Points on a hilly landscape, in no order, each with its height.
From any point a ball rolls to the lowest of the 2 points nearest to it. It stops when none of these is lower. Distance is the straight distance between rows; heights are no part of it.
q13: [-16   3  26  -7  -3  -5   4 -16   5 -13  -7 -12  -5   0  -6 -19   0  -1
  -3   1 -14  -5 -26   8 -13  20 -21  23  -7]  (h 6.53)
q619: [-19  19  19  15  11  -1   8   9  14   5  20 -12   4 -21   0  -2  11  -3
 -11  -5   7 -26   3  18   2 -13  -3 -26   5]  (h 4.56)
q301: [  0   7 -12  -9  11 -23   7   7  -3 -10   6  -2  -4  13 -28   4   5  23
   2 -35  -2   3  -7 -18  -6  -3  -5   3 -10]  (h 3.70)
q215: [ 13  -7  -6 -15  -6 -19  17   3  20 -17  -8  13  -9 -24 -16  -5  -3  11
  -8   2 -12   5   2  11  19  20   0   1  -5]  (h 2.74)
q428: [-11  -8 -34   6  -5 -10 -10 -16  -6   7   0 -31  -8   7 -16 -14   7  -5
  13  -6   7   5   4  -9 -22   5  21   5 -12]  (h 3.39)
q778: [ -9  -8  -4  -1  16 -28   5   9  16   0  10  11 -11  -9 -17  10  14   5
  -8 -31  -7 -26  -6 -20 -11 -10  -6   6   1]  (h 3.65)
q880: [ 17  -4   6  -5   4 -28  -4  20  10 -18   6  24  25  -3   1   4   6  -2
   4  -8 -18   2  10  18  16  -6 -26   1  -9]  (h 5.70)
q434: [-19   2   1   6  -6  -3   0   1   1  -9  -2 -16   3   7  -2 -19   3  -7
  -1  -5   7   5 -17  15 -15   7  -7   3  -4]  (h 3.90)
q680: [-16  -6 -16   5  -1   3 -17 -13 -12  10  -3 -23  -8  20  -8 -15   9 -10
  12  -5   4   4 -11 -11 -24   1   5  17  -4]  (h 3.60)
q27: [ 13 -10  -2   3  -4 -26  -8   8 -14  -7  -5  16  10  18  17   1   3 -16
   5  -6 -15   9   3 -11  -4  -9 -23  27 -10]  (h 4.72)
q407: [ 26   6 -19 -13   6   0   6   7  -6   3   0  19  -5   1 -11  17  -1  20
   3 -10   1   7   6 -17  17  -9  20  -8   2]  (h 3.02)
q346: [  6  10  28  -9  -7  34  14 -17  -4   7 -10 -21   4  16  -1   3 -23  16
  -5  23   9  14  -9  14   4  21   5  -2  -1]  (h 7.41)
q461: [ 12 -16 -15   6  -9 -19  -5   8  -9 -20  -9  10  13  12  16  -7  -4 -13
   7  -1  -8  16   7  11   5   1 -16  17  -5]  (h 4.37)
q817: [-10  -9  -4  11   7   8 -11 -10   1  31   9  -6 -14   9   7  12  15 -12
  -2   6   2 -24   1 -25 -24 -25  13  -1  16]  (h 4.83)
q775: [ 22   2   4  -6  -1   0  -7  15   2 -20  -2  27  22  -5  11  14  -6   1
   6   6  -6  10  10  26  26  -4 -10  -8   2]  (h 5.93)
q522: [-24   5 -23  -2  11 -20   1   1   7   2   5 -28 -11 -10 -33 -17   2  10
   3 -18   4   0   2  -7 -12  15  10  -9 -22]  (h 4.18)
q382: [ 21  -1   5  -9  -1 -28   6   7   5  -8  -1  28   6  -4  -1  11   4   4
  -6 -13 -25  -4   6 -14   1  -4 -15  17  -4]  (h 5.34)
q390: [ 22  -6   8  -7 -11   3  11 -10  14  -8 -14  18  -5 -20   6   0  -6  -2
  -9  26 -17  -1   0  11  11  13  -1   9   4]  (h 6.83)
q584: [-32  18 -11   9   9  -6   0  19  -4  -7   9 -16   1   0  -3 -15   4   4
  -2 -19  19   2   2  17  -6  -2  -1 -31 -14]  (h 4.63)
q820: [ -5 -11  -4  -6  -4  -5 -11 -19  -1  14   1  -5 -26   8   1   0   3  -4
   8   0 -19 -18  -5 -37 -35 -12  11  21  -4]  (h 3.91)
q63: [ -7  13  35   7   3   7  11  -4  10  14  18 -26  -1 -18  -7  -4   6   2
 -18   2  -3 -18   0  14  -4  -1  -3 -17  10]  (h 4.21)
q560: [  4  -4 -15  -3   2  -5  -4  -9  -1   8   2   8 -14  13  -2  12   5   9
   0 -12  -8 -14  -2 -34 -22 -20  12  10   2]  (h 3.68)
q788: [ 20   1  -6  -4  -8   1  -5  13   9 -17  -4  25   0 -23   7  18  -5   2
   3  17  -3  11  13  28  39  -2   8 -15   4]  (h 5.74)
q773: [ -6  13  19   9   4  22   3  -6  -3   5   4 -12  10   8  10   1  -2   0
  -3   4  10  -3 -12   8   0  -2   1  -4   5]  (h 2.55)
q323: [ 11 -12 -15  -2  -7  19  -2 -12   1  25  -1  -7  -9  -5  -8   6   1   4
   5  18   6   9  10 -10   3   7  30  -8   6]  (h 3.56)
q146: [-11  -9  20  -5  -1 -13  13  -2  27 -10   5  -4  -3 -28 -13  -9   5   1
 -13   0 -15 -13 -11  10  -6  20  -9   8  -3]  (h 6.36)
q473: [  1  -2  -1  -2   3 -28 -11  32   9 -24  14  22  23 -11  -1   5   3  -3
  10  -8  -5   5  16  32  24 -15 -16 -18  -5]  (h 5.42)
q676: [ -2 -21 -29  10 -11 -11  -1   4   5  -3   3  -7  -5 -16   3 -17   8 -16
   6   8   7   1  11  12   2   0  14  -5   0]  (h 0.43)
q381: [-29   8   1  15   4 -11  -5   6   6  -2   8 -13   0   3  -1 -14  16  -8
  -4 -18  10 -12 -13  11 -14  -4 -10  -3   0]  (h 4.14)
q659: [  8  -2  20  -3   1  32   1 -17  -3  10 -18  12   8   9  20   9 -16  -2
   2  26   2   6  -3 -18  16   7  -6  10   7]  (h 7.27)
q653: [ -4 -17 -20  10  -1   0 -18   3 -12  17  -3  16  -6  21  20  14  -1 -14
   4  -6   3 -12  10 -37 -13 -25   6  13   8]  (h 5.11)
q784: [ 10  13  22  -1   8  20   4  -9  -6   3  -4  10  10   8  13  15  -3   4
  -1   2  -4  -9 -10 -17   2 -13  -8  10   7]  (h 7.05)
q538: [ -4   7 -16   3  21 -18   6  11   5   3  13   6 -10   1 -21  10  12  12
  -4 -26   5 -18   0 -16  -2 -21   3 -13   2]  (h 3.92)
q800: [ -5  21  25   7   3  28  -2   1  -7  -8   2  -4  25  10  15  11 -11  -2
   3  -4  17  -6 -11  17   9 -10 -13  -9   6]  (h 2.90)
q340: [-15   9 -17   0  17 -16   6   0   5   3  12 -14 -11  -2 -31  -2   5  16
  -2 -27   5  -8  -7 -17 -10  -2   5  -9 -10]  (h 3.97)
q914: [  5  -2  28  -7  -4  30   3 -24  -5   6 -18  -9   2  13  13   0 -16   2
   0  35   1  11 -13  -2   4  19  -7  13   3]  (h 7.35)
q521: [  9  27  21  -1  12   5   2   7  -5  -8   9   7  22  11   4  18   3  12
   0 -23   3 -12  -8   3   7 -17 -17  -2   6]  (h 3.25)
q798: [ -2 -15  17   9   3   6 -20 -13 -11   0 -17  13   2   4  36   0  -9 -22
   2  22   1   0  -4 -28   4  -3 -20  17  -3]  (h 3.52)
q724: [ 22 -15   0  -6 -10  -5   2  -6 -12 -11 -22  17  -2   8  20   1 -15 -10
   3  16 -11  16   2 -11   2   9 -11  29  -7]  (h 6.71)
q609: [  7  10  -2 -11  -8  14  11 -15  -7  -5 -18 -15  -2  21  -9  -9 -12  19
   5   5  10  26 -13   7  -7  24   8  10 -15]  (h 3.01)
q771: [ -5 -14   7  12   3  16 -11  -7  -7  14  -8   6   0   8  25   4   1 -20
   2  19   3  -8  -4 -22  -3  -6  -7  11  11]  (h 3.04)
q159: [ -4 -13  -9  -5 -15  -2  -7 -23  -1   8  -3 -36 -14  -4 -14 -23   0  -8
   5  15  -3  12   5   3 -24  24  11  12  -1]  (h 7.08)
q764: [ -6  18  -2   1   7  -1   4   1  -8  -3   2  -9   1  17 -11  -2   5  14
   1 -24  11   3 -15  -1  -8  -4   1   0  -6]  (h 3.99)
q506: [  1  -6  26  -7   0  10  -4 -20   0  24  12 -17 -21  -8  -1   2   7  -7
  -8  17 -19 -16  -2 -19 -25  -1   2   9  19]  (h 6.17)
q523: [ -9  24  -2  -4   4   0   5   9 -12 -17   1  -9  10  18  -3  -6  -5  13
   4 -22  16  16 -10  17   2   2  -5 -15 -12]  (h 4.22)
q312: [  2   5   1 -10   3  -5  17   2  16  -2   5   3  -9 -24 -19  -1   3  13
  -6   2  -4  -2  -4   6  14   9  10 -11  -3]  (h 2.23)
q337: [ 26   9 -11 -15  -1  18  13  -4  -4  -4 -14  14  -3   8  -7  12 -12  24
   2   9  10  23   2   2  23  12  20  -5  -3]  (h 2.21)
q206: [ -8  16  24  -3   1  19   4 -18 -14   5  -6 -22  -5  26  -6  -6  -2   9
  -1  -5  -2   5 -29  -6 -14   6  -2  20  -8]  (h 3.33)
q594: [ 15 -17  -8  11  -3  -2 -14  15  -9   6   1  35  14   2  27  21  -4 -15
   5   6  -6   1  26 -10  18 -20  -3   4   8]  (h 2.87)
q248: [  6  10  21  -4   4  -1 -12   3  -5 -21  -6  10  26   5  19  -2  -5 -16
   2  -1  -5  -7 -16  18  -1  -4 -41  12  -1]  (h 3.27)
q262: [ -5  -1  16   3   1   1  -8  -7   1 -19 -13   1   9   0  20 -11  -2 -19
  -1  13  -3  -4 -20  12  -3   7 -23  13   1]  (h 2.84)
q915: [ 13  -5   9  -6  -3   4  -8 -10 -17  -1 -19  14  -3  19  20   5 -10  -2
   3   5  -8  11  -7 -32  -7   1 -10  27  -6]  (h 6.85)
q972: [-27   7  26   2   0   1  -8 -14  -7  -1  -1 -23  -6  13  -4 -23   6  -8
  -3  -5  -7  -4 -30   6 -22  11 -15  18  -5]  (h 6.60)
q744: [ 14  -1 -27 -10   4 -15   4   0  -4   2  -1  10  -8   7 -17  10   6  15
   5 -20  -5   0   3 -27  -6 -13  14   0  -2]  (h 3.38)
q210: [-18  11 -12   7   3  20  -3  15  -5  13  13 -16  -4 -12   1  -3  -7   2
  -3  14  18  12  18  21   9   1  23 -43  -5]  (h 5.20)
q661: [ 25  -5  10  -5  -7  16 -10   7  -2 -18 -17  29  23  -3  16  17 -24  -1
   7  21  -2  12   9  28  26   3 -16   0   4]  (h 6.08)
q941: [  2   1  -1  -8  -5  21  -2 -26 -11  17  -7 -31  -9  17 -16  -4  -5  12
   6  10   6  20  -6 -10 -19  18  14   8  -5]  (h 2.98)
q369: [-20  15  31  10   4  10  -3 -11  -6  12   9 -31  -2  10  -5 -10   6  -3
  -9  -5   2 -13 -19   7 -17  -4  -9   6   2]  (h 6.68)
q47: [ -9 -13 -11  11  -2   5 -17   0 -18  -5 -13  -1   6  26  19  -9  -4 -16
   9   2  11  12  -9 -10  -4   0  -7  19  -1]  (h 4.17)
q112: [  8 -17 -13  -7  -6 -33  10  16  17 -27  -4  14  -1 -23  -9  -7  -7  -2
  -2  -6 -10   6  10  21  23  14  -6  -3  -7]  (h 3.20)
q478: [-13   4  -3  13  -1  12  -6  14   3  -6  11   5   8 -17  11   4  -2  -6
   1  12  17   3   8  28  17 -10  11 -31   6]  (h 3.45)
q365: [ -1 -15   0  11 -11   1  -4  -2   3 -19 -15   2   5  -5  20 -13 -11 -24
   4  27  -3   4  -3  21   3  11 -10   6   4]  (h 3.26)
q722: [  2  28   4  -6  11  10  10  13 -11 -12   5   2  10   9  -3   8 -11  23
   1 -14  16  12  -1  13  18  -6   5 -22  -4]  (h 4.46)
q76: [ -1   3   5   0  -5  32   2  -9  -7   0 -16   0  13  25  11   2 -16   6
   5  11  17  22  -6  -1   9  11   2   3   2]  (h 6.41)
q194: [ -9  -3  16   9   6  -6   3  -5  16  10  13   4  -7 -21   3   1  21 -11
 -10   3 -11 -33  -5  -6 -10 -12  -5   5  17]  (h 5.97)
q665: [ -8 -17  -8   9  -2  -6  -8  -6   3  15   3  -3 -13  -4   8  -4  17 -19
  -1   7  -4 -21  -1 -18 -22 -12   6  11   9]  (h 4.70)
q532: [  8   2  -3  -5  -7  -7   9   3   5 -22  -9   6   6  -2  -1  -8  -8   3
   1   2   3  13  -2  22   9  13  -4  -2  -4]  (h 3.12)
q186: [ 10  10  27  -7   6  -7   7  -1  16  -7   6  21  10 -26   6  10   5  -5
 -11  -6 -19 -34  -7  -4   0  -9 -26  13  10]  (h 6.02)
q610: [ 14  14  14  -9   5  -9   1   8  -6 -17  -4   9  25  19   2   4   1   8
   3 -17  -8  10  -9  11   4   0 -28  11  -8]  (h 6.19)
q451: [ -2   3  12   7   1  12   3  -6   5  19  15 -15  -5 -14  -2  -1   9  -6
  -9  14   1 -13   2   6  -6  -1   7 -12  16]  (h 3.94)
q392: [ 13 -22 -35   8  -3 -19  -8  17  -9   2   6  19  -1  -1   9   8  11 -11
   8 -12  -1  -4  25 -10   8 -23  12  -1   4]  (h 1.71)
q16: [  3 -15 -11   5 -13   2  -5  -6   8  16   6 -19 -13 -24  -8 -11   3 -13
  -4  24   0   4  15  15  -5  13  18 -14   9]  (h 6.50)
q237: [ -5  -4   3  13  -4   7  -1   4   9   3   8  -1   4 -17   7  -6   7 -12
  -3  15   5  -8   2  16   5  -3   8 -13   8]  (h 3.74)
q261: [-12   5 -15   3  -5  -3   2  18   4 -18   3   1  -1 -20  -2  -9  -4  -2
  -1   8   9  11   9  32  16   2  10 -32  -6]  (h 3.11)
q588: [-16 -13   1  15 -12  36  -8  -8  -2  21  -8  -9   8  15  12  -4 -12 -11
   7  30  20  16   8  -1  10  11   0 -10  14]  (h 2.35)
q597: [ -4  -1  27  -1   1  -7  12  -5  24  -6   4   7   5 -34   2  -3   6  -7
 -12   4 -18 -30 -10  10  -1   4 -19   9   9]  (h 6.20)
q24: [ -4   9  -1   5   9 -23 -11  14  -8 -10   6   3  11  28  -6  -1  15   2
   3 -36  -2   0  -9  -2  -8 -12 -20   8  -3]  (h 3.80)
q749: [-16   9  -5  -4  11  -6   5   2   6  20  20 -34 -18 -26 -33 -10  -2  12
 -14  -7  -1  -9  12  -1 -10  14  10 -25  -7]  (h 4.85)
q368: [-15  30 -10 -14  12  -2  18  26  -1 -10   9  -2  -4 -11 -19  -4 -15  19
  -3  -8   6   8   6  15  22   0   8 -31 -13]  (h 5.50)
q351: [-13 -14 -27  13 -15  20 -11   2 -10   2 -11  -7   8  21   9  -9 -11  -5
  18   9  27  27  11   6   8  10  11  -6  -1]  (h 3.05)
q299: [-13  14  17   6  13  -9  -4   2  -4  -4   5   1   2  16  -4   4  13   1
  -6 -30  -2 -21 -20  -2  -9 -15 -21  12   2]  (h 3.48)
q677: [ 13 -13   3 -15 -11   6   0 -24   1  18  -5  -4 -24  -5  -1   1  -4   3
   3  19 -22  -4   5 -31 -22   2  19  18   1]  (h 6.35)
q481: [ 11 -11  -9   0   2 -34  -3  14   0  -9   4  16   9  11   0   0  12  -3
   3 -22 -17   2   8  -9  -2  -9 -17  16  -8]  (h 5.04)
q841: [ -3   3  -7   7   3   9  -5  -4 -13   3  -5  -3   3  24   4   2   5   0
   5 -11   8   5 -12 -14 -11  -6   2  11   1]  (h 3.95)
q951: [  4 -10 -24   7  -7  18  -3  -2  -6  10  -7  -2   3  12   1   1  -3   0
   9   4  17  16   7 -10   4   3  21   0   0]  (h 3.34)
q447: [ -3  -1  -9   2  -9  -7  -2  16  -2 -29  -4   8  11  -3   6  -5 -10  -5
   7   3  11  18   7  35  13   3   0 -18  -2]  (h 2.73)
q805: [ 24  -5   0 -16 -14  -1  17 -14   9 -18 -20  13  -9  -5  -5  -3 -10  13
  -4  18 -12  10   0  10   9  24   0  14  -8]  (h 6.72)
q421: [ 17 -23 -17  -1 -15  -7   4  -8  -3  -6 -15  12 -10 -10  12  -7  -6 -11
  -1  17 -15   6   9  -8   1   5   5  22  -3]  (h 6.57)
q166: [  5   7  15 -12  11 -29   4  12   5 -14   4  11  21  17 -14   7   7  12
   3 -33 -15   5  -8   3   2   2 -27  15 -16]  (h 6.37)
q460: [-19  27 -14 -10  15 -18   6  35  -8 -18  14  -1   6   2 -21  -6 -11  16
   3 -22   9  15   8  12  16   0  -4 -27 -14]  (h 5.66)
q701: [ 10   3 -15   0   6 -15  -4  14 -12  -7   3   5   9  28  -4   4   7  10
  11 -25   4  16   1  -5   0  -7  -8   5  -8]  (h 4.11)
q158: [ -4  -2   9  -3   7 -26   0   2   6  -3   6  19  -8   1  -3  12  11   3
  -9 -27 -21 -25  -6 -25 -18 -16 -17  20   2]  (h 3.35)
q815: [ 17 -19   0  -9 -15   4   4 -17   2  12 -12  13 -17 -13  14   2  -9  -7
   0  29 -19   0   6 -26  -6   3  12  21  -2]  (h 6.44)
q652: [ 11  -9 -16  10   4  -7 -13  19  -9   6   6  26  10  19  15  19   9  -5
   8 -10   3   2  20 -14   6 -24   2  -1   9]  (h 2.30)
q287: [ 13   6  32  -4   8  24  -3 -14  -8   1 -16  15  13   5  27  15 -14  -8
   0  15  -2  -7 -12 -17   9  -3 -24  15   2]  (h 7.16)
q586: [-10   4  13   2  -9  28  -5   1  -7 -16 -19   3  22  21  16   4 -26  -3
  10  15  20  20  -7  23  12  11 -11  -8   2]  (h 6.32)
q445: [-11   7  18   9  -1  33  -2 -13 -11  21  -1 -28   4  19   2   0  -5   3
  -2  11  11   9  -9   0  -5   8   4  -1   7]  (h 2.27)
q737: [ 13  30  13   0  16  21  11   9  -9   2  11   5   9   7  -6  21  -7  25
  -1 -13  15  -3   1  -2  27 -22  12 -21   5]  (h 4.69)
q692: [  0  20  18  -2  -1  40  13  -6  -7   6  -7 -16  10  19   2   7 -21  23
  -3   5  21  19  -2  13  13  11  14 -16  -6]  (h 7.46)
q766: [-12   1 -19  -6   3 -27   4   9   1 -16   0 -10  -2   4 -25 -14  -1  11
   5 -31   7  11  -8  -1  -5  14  -2   2 -16]  (h 3.37)
q102: [ -9 -10   3  -7  -6  -5  -6 -20  -5   5  -6 -12 -22   7  -5 -14   6  -7
   8   2 -18  -4 -10 -22 -30   6   1  28  -7]  (h 4.09)
q91: [-15  12 -10   9   3  11  -2   4  -5  15  12 -29  -4  -2  -5  -9   1   4
  -3   1  17   7   8  12  -7   5  16 -31  -6]  (h 5.05)
q236: [ 30   9  15 -16   6 -17   4  11   4 -13  -2  27  27   8  -3  12   0  15
   4  -9 -20   8   3   9  16  -3 -27   8 -15]  (h 5.98)
q855: [  5  10  23   1  11   1 -21   5 -12  -5   0  15  22  14  27  10   3 -21
   3  -4  -3 -11 -10  -1   1 -16 -35  18   1]  (h 3.63)
q357: [ 15 -23 -23   7  -8  -8  -8  14 -15  -5  -2  18  15  13  19   2  -4  -8
  13   1  -1  20  21   6  20  -8   0   7  -1]  (h 4.02)
q758: [-18   8  -1  -3   0  -3   0  -4   0  14  11 -42 -10 -14 -23 -22  -1   7
 -12  -5   3   6   9  12 -20  23   4 -25 -10]  (h 4.65)
q791: [-15  13 -15  -8   1  -5   7  -4   0   2  -1 -33  -8   0 -23 -22  -5  15
   0  -8   8  15   0   7 -11  21  10 -18 -24]  (h 4.41)
q864: [ 32  -4 -10 -14 -10 -15  10   5   8  -7  -6  31  -8 -19  -2  12   1   6
  -6   3 -19   4  12  -3  24   0   7   2   1]  (h 3.13)
q575: [  7  27  24   5  17  11  17  -1   1   1  10  -3   5   6  -9  18   4  18
  -7 -22   3 -23 -11  -8   5 -26  -2  -2   6]  (h 2.82)
q364: [ 36   2 -14 -18  -4  -2   8   6  -3  -6 -11  25  -5   1  -7  14  -6  18
   2  -1 -10  18   9  -4  25   3  14   0  -5]  (h 2.65)
q21: [ 21  11   8 -11   9  -8  11   1   2  -2   2  23   6  -3  -4  18   6  17
  -6 -16 -15 -12   0 -15   8 -13  -5   2   7]  (h 5.62)
q731: [-11   2  33   6   8   1   2 -12   8  21  18 -20 -13 -11  -4   0  13  -7
 -14   5 -10 -31  -5  -6 -20  -8  -7   4  20]  (h 6.09)
q985: [  7  -9  -4  -5   0   5   2 -13   6  25   7  -5 -15 -13 -11   4  10   4
  -3  11  -4 -11   4 -17 -11  -5  22  -5  10]  (h 3.73)
q957: [-38  10  -2   2   8 -17   6  18   6  -7  11 -23  -3 -10 -13 -17   0   1
 -11 -24   9  -4  -6  14 -13  13  -6 -20 -21]  (h 4.36)
q138: [ -2 -16   4  -5 -17  -8   4 -15  13   0  -1 -21 -12 -18 -13 -23  -1  -8
  -7  22  -9   7   1  18 -17  27   1   4   3]  (h 7.01)
q183: [ 14  22  32  -2   9  23  -4   7  -3  -9   7  13  29  -1  14  17  -8   0
   2  -8   8 -15  -5  17  15 -22 -23  -1   9]  (h 3.28)
q549: [  2  13   4   4   2  33   5   0  -4  13   1  -3   4   4   2  14 -10  17
   1  10  17  14   4   5  19   2  21 -21   2]  (h 7.52)
q402: [  8   8  14   1   8  -3   7  -2   9   4   8  19   2 -14   6  16  13   0
  -9  -3  -9 -30   0  -9   2 -17  -5   0  14]  (h 5.83)
q160: [ -1  -2  15  -1   2 -29  -6  -1   0  -8  -2  22  -3   0  11   2   6 -13
  -5 -11 -24 -20  -5 -19 -15 -10 -29  30  -2]  (h 2.91)
q735: [ -2 -27 -46  11  -8 -18  -5   3  -7   1   4   0  -6  -9   5  -7  11 -17
  13  -9   6  -4  21  -3   1 -13  18   1   1]  (h 1.11)
q34: [  6 -22  -3  -5 -14  -8   0 -10  16  15   9 -10 -20 -34 -13  -8  12 -10
  -7  21 -17 -10  14   1  -6  11  15  -2  12]  (h 6.42)
q828: [ -1  -4  -9  -2 -11  -2  -1  -4  -7 -15 -15  -9   0  15   2 -17  -5  -3
   6   0   5  18 -11   8 -10  13  -3  16  -8]  (h 3.69)
q458: [-26  -1 -12  23   9  -9 -13   6   0  12   8 -12  -6   9   2  -7  24 -20
   0 -12  14 -19  -4   1 -24 -17   0  -1   5]  (h 4.35)
q84: [  5 -17 -23   8  -5  -2  -7   2  -8   5  -5   9  -2   8  13   1   5 -11
   6   2   3  -2   5 -20  -6 -11   8  12   5]  (h 5.27)
q578: [  9 -11  -5   4  -5  -5   4   3  20   7   8  15 -11 -35   2   3  16 -12
  -7  14 -12 -19   7   2   9  -7  11  -8  13]  (h 3.85)
q476: [  8  -5  -7  10   0   7 -18  18  -3  -7   8  31  15  -5  20  18   2  -8
   9   5   8   5  21  10  28 -19   2 -10  15]  (h 3.36)
q529: [  3 -13 -17  -8  -2 -13   2  -8  15  21  11  -6 -22 -28 -22   3  16   2
  -3   3 -13 -20  12 -19  -7  -4  25 -11   5]  (h 3.89)
q31: [  1 -12 -13  11   3   6  -7   3   0  22   3  16  -8   3  17  19   8  -8
  -1   3   3 -21  13 -29  -8 -26  16  -1  16]  (h 4.96)
q358: [  5  -1  -7 -10  -3  16   2 -20 -12   1 -19  -8  -6  24  -4  -2  -8  13
  10   3   1  20 -12 -19 -15  12   9  23 -10]  (h 2.79)
q260: [  8  -2  10   2   0  19 -10   1  -7 -16 -14  16  24   8  25   7 -21 -10
   8  17   6   9  -1  15  16   4 -20   3   6]  (h 6.21)
q359: [ 20 -15 -20   0 -13   3   1   6   9  -4  -7  15 -11 -22   6   6  -3  -6
   0  19  -6   8  12  14  30   2  18  -7   6]  (h 5.58)
q970: [ -6 -13   7  12  -3  22 -10  -8   0  21   1  -9   2   0  15  -3   2 -17
   0  29   8   0   3  -5   0   3   4  -1  16]  (h 2.70)
q29: [ 12  -8 -10  -5 -10  20   0 -10 -14  -5 -28   7   7  30  10   3 -20   7
  11  11  12  30   1  -9  10  19  -1  18  -4]  (h 6.51)
q952: [ -2 -11   1   7  -1 -13 -21   1 -27  -3 -12  11   3  28  24  -5   0 -23
   4  -4  -4   5  -8 -19  -9  -7 -20  30  -7]  (h 4.45)
q857: [ -6  10  20 -11  -7  15   8 -20  -6  -5 -14 -25  -1  15  -8 -13 -10  12
  -2   6   0  16 -24  12 -12  22  -3  16 -10]  (h 3.19)
q748: [-20 -11  -6  15 -18  29  -7   2  -3   1 -11  -7  11  12  15  -4 -21  -7
  11  25  27  26  11  22  11  10   8 -21   4]  (h 2.72)
q185: [  0  21  33  -3  12   1  10  -6   1  -3   4   0   2   7  -6  11   7  12
  -8 -27 -11 -27 -21 -13  -6 -18 -16  16   4]  (h 3.18)
q757: [ 10   8  20  -7   5  19  -2 -14 -20   6 -14  13   1  26  12  19 -13  10
   1  -1  -6   2 -14 -35  -4  -7  -5  21   1]  (h 6.96)
q983: [-18  26 -13  -5   9  12   8  22  -9  -4   7  -8  -3  -9  -2  -3 -13  15
   0   4  15  13  11  19  18  -4  18 -41 -13]  (h 5.35)
q726: [ 14 -10 -13  -7  -2 -10   7   1  17  15   4  17 -18 -30  -7  11  14   2
  -7   2 -14 -20   9 -20   5 -12  22  -8   8]  (h 4.08)
q768: [ 12   2  -5  -9  -8  -4   5   2  -8 -26 -17   3  12  22   1  -7 -11  10
   5  -3   4  25  -4  17   3  16 -11   9  -8]  (h 3.43)
q7: [  6  -3  12  -8 -10   6  11 -15  12   1  -5  -8  -7 -13  -4 -10  -1   2
  -8  23  -8   3  -5  13  -2  18   4   2   4]  (h 6.94)
q648: [-27  12  -5  14  -2   9  -2   9  -8  -4   4 -23   8  11   6 -14   0  -3
   3  -5  20  14  -1  20 -10   3   6 -24 -11]  (h 4.86)
q513: [ -9 -22 -12   0  -1 -42   4  24  14 -26   6   4   7 -15  -9 -16   4  -7
  -2 -20  -3   2   7  15   6  13 -14   2  -8]  (h 3.67)
q403: [  5  -9  14 -15  -4  -4   8 -21  11  16   9   0 -26 -16  -7   4   5   6
  -3   9 -31 -20   2 -26 -25   0   8  13   6]  (h 6.26)
q832: [-13   6  -8  13  21 -19  -2   8  10   9  15   8 -10   2  -7  12  21  -5
  -6 -24   7 -30   4 -11 -10 -33  -2  -9  11]  (h 4.13)
q650: [ -1  -5 -23  -9  -3 -18  10   0   8  -9  -4  -8 -10  -9 -23 -13   0  10
   3 -10   3   8   1  -1   0  15   9   1 -13]  (h 3.07)
q143: [-16   8  -2   5   6 -20  -8  27   3 -21  16   9  15  -8   4  -2   7  -6
   4 -14  12  -1   8  26  10 -12 -11 -25   2]  (h 5.15)
q934: [ -4   3  16   3   6  -8  -6  -3  -2 -10  -3   7   3  -1  15  -3  10 -14
  -4  -3 -10 -16 -15  -4 -11  -6 -23  19   4]  (h 2.36)
q266: [-14  -7  16  -9   0 -15  10  -9  16  -6   3  -9 -11 -10 -17 -10   6   6
  -4 -11 -17  -5 -18  -7 -20  22 -10  24  -8]  (h 6.45)
q654: [  1  -7  -8  -3 -13  -6   3   2  20  10   8 -11 -18 -38 -16  -9   3  -5
 -12  22  -6   1  13  25  12  15  17 -28   3]  (h 6.59)
q933: [  0   2 -17  -7  -2   0   1 -19  -2   9  -1 -24 -11   4 -22 -11   4  10
   9  -2   2  10  -3  -9 -17  11  18   3 -10]  (h 3.16)
q801: [-12  -2 -11  11   6  -3 -11  -7   3  28  20 -29 -13 -11 -14  -3  16  -7
  -3   2   6 -14  13  -4 -22  -6  15 -18  11]  (h 4.71)
q209: [ 11  16 -10 -12   4   8  16   6   2   0   0   3  -7 -10 -15   4  -7  20
  -1   1   8  11   0   7  21   6  19 -19  -5]  (h 1.76)
q772: [-22  -5  -5  15   2  18 -15  -8 -14  18  -1 -19  -1  25   5  -4   7 -11
   6   2  16   1 -12 -11 -16  -1   4   6   3]  (h 3.76)
q542: [ 14 -16   3 -12  -9  -7  10 -14  18  12   3   8 -21 -31 -10  -2   8   0
  -9  17 -29 -15   6 -14  -8   7  13   9   5]  (h 6.34)
q958: [-12  -1  -7  -5  -1 -15  11   5  18  -3   5 -13  -8 -22 -19 -16   0   3
  -6  -1   1   1   3  13   1  19   6 -15 -10]  (h 2.69)
q738: [ 10 -19 -19  10  -8   4  -2   5   2   4  -2  16  -1 -11  14   2   3 -15
   3  13   0  -1  12  -4  11  -6  13   1   8]  (h 5.43)
q245: [-13 -10 -21  16   4 -13  -7   4   8  17  13  -7 -13 -11  -3  -6  24 -16
   1  -3   7 -23   9  -6 -17 -15  12  -6   8]  (h 4.53)
q240: [ -4  10  -1   6  10   9  -2  -5  -5  34  23 -33 -17 -13 -21   3   6   7
 -13   0   8 -11  18  -4 -12  -3  18 -29  11]  (h 4.84)
q187: [-24  13   7   7  10 -14   5  24  15 -11  18   1   8 -24  -1  -4   3  -5
  -8 -13  10 -19   4  23   8  -9  -8 -29   1]  (h 4.88)
q430: [ 29  -8 -10 -16 -13   8  12 -11  -7 -13 -26  14  -3  16   2   1 -17  13
   3  14  -2  24   3   1  11  25   3  20  -9]  (h 6.61)
q328: [ 23  -1   1  -3  -4   3   5   3  12  -1  -1  27  -2 -26   7  14   4  -1
  -8  10 -13 -10   5   1  21  -8   6  -3  10]  (h 3.55)
q949: [-22   1  -6  -4   6 -28   8  22  13 -22   8  -3   4 -16 -15 -12  -5   0
  -6 -24   7   2  -5  15   2  17  -7 -12 -14]  (h 4.04)
q375: [ -3 -11 -19  13  -4   6 -13  16  -9  -5   3  17  12   8  16   7  -3  -4
  12   1  19  17  20  10  21 -11  10 -11   8]  (h 3.66)
q919: [ -5 -10   8   0  -9  32  -9 -19  -9  27  -6 -26  -3  15   1  -2 -14  -6
   2  26  14  18   4 -10  -4  19   5  -2  15]  (h 2.03)
q82: [  0  21  19  13  12  33   4  -1  -8  11   8  -2  13  16   5  22  -4  13
   2  -8  19  -8  -2  -8  13 -21  10 -10   9]  (h 4.87)

Where does a ball stop that starts at each point below?
q260 -> q447
q610 -> q447
q692 -> q403
q240 -> q447
q737 -> q358

Call two points neighbours if one is among the 2 nearest of the other. Go from one point of each pair to the other, from neighbour to neighbour, staying as low as possible. Name the highest point that can't be avoided.
q358, q364 -> q102
q919, q209 -> q726
q575, q919 -> q183
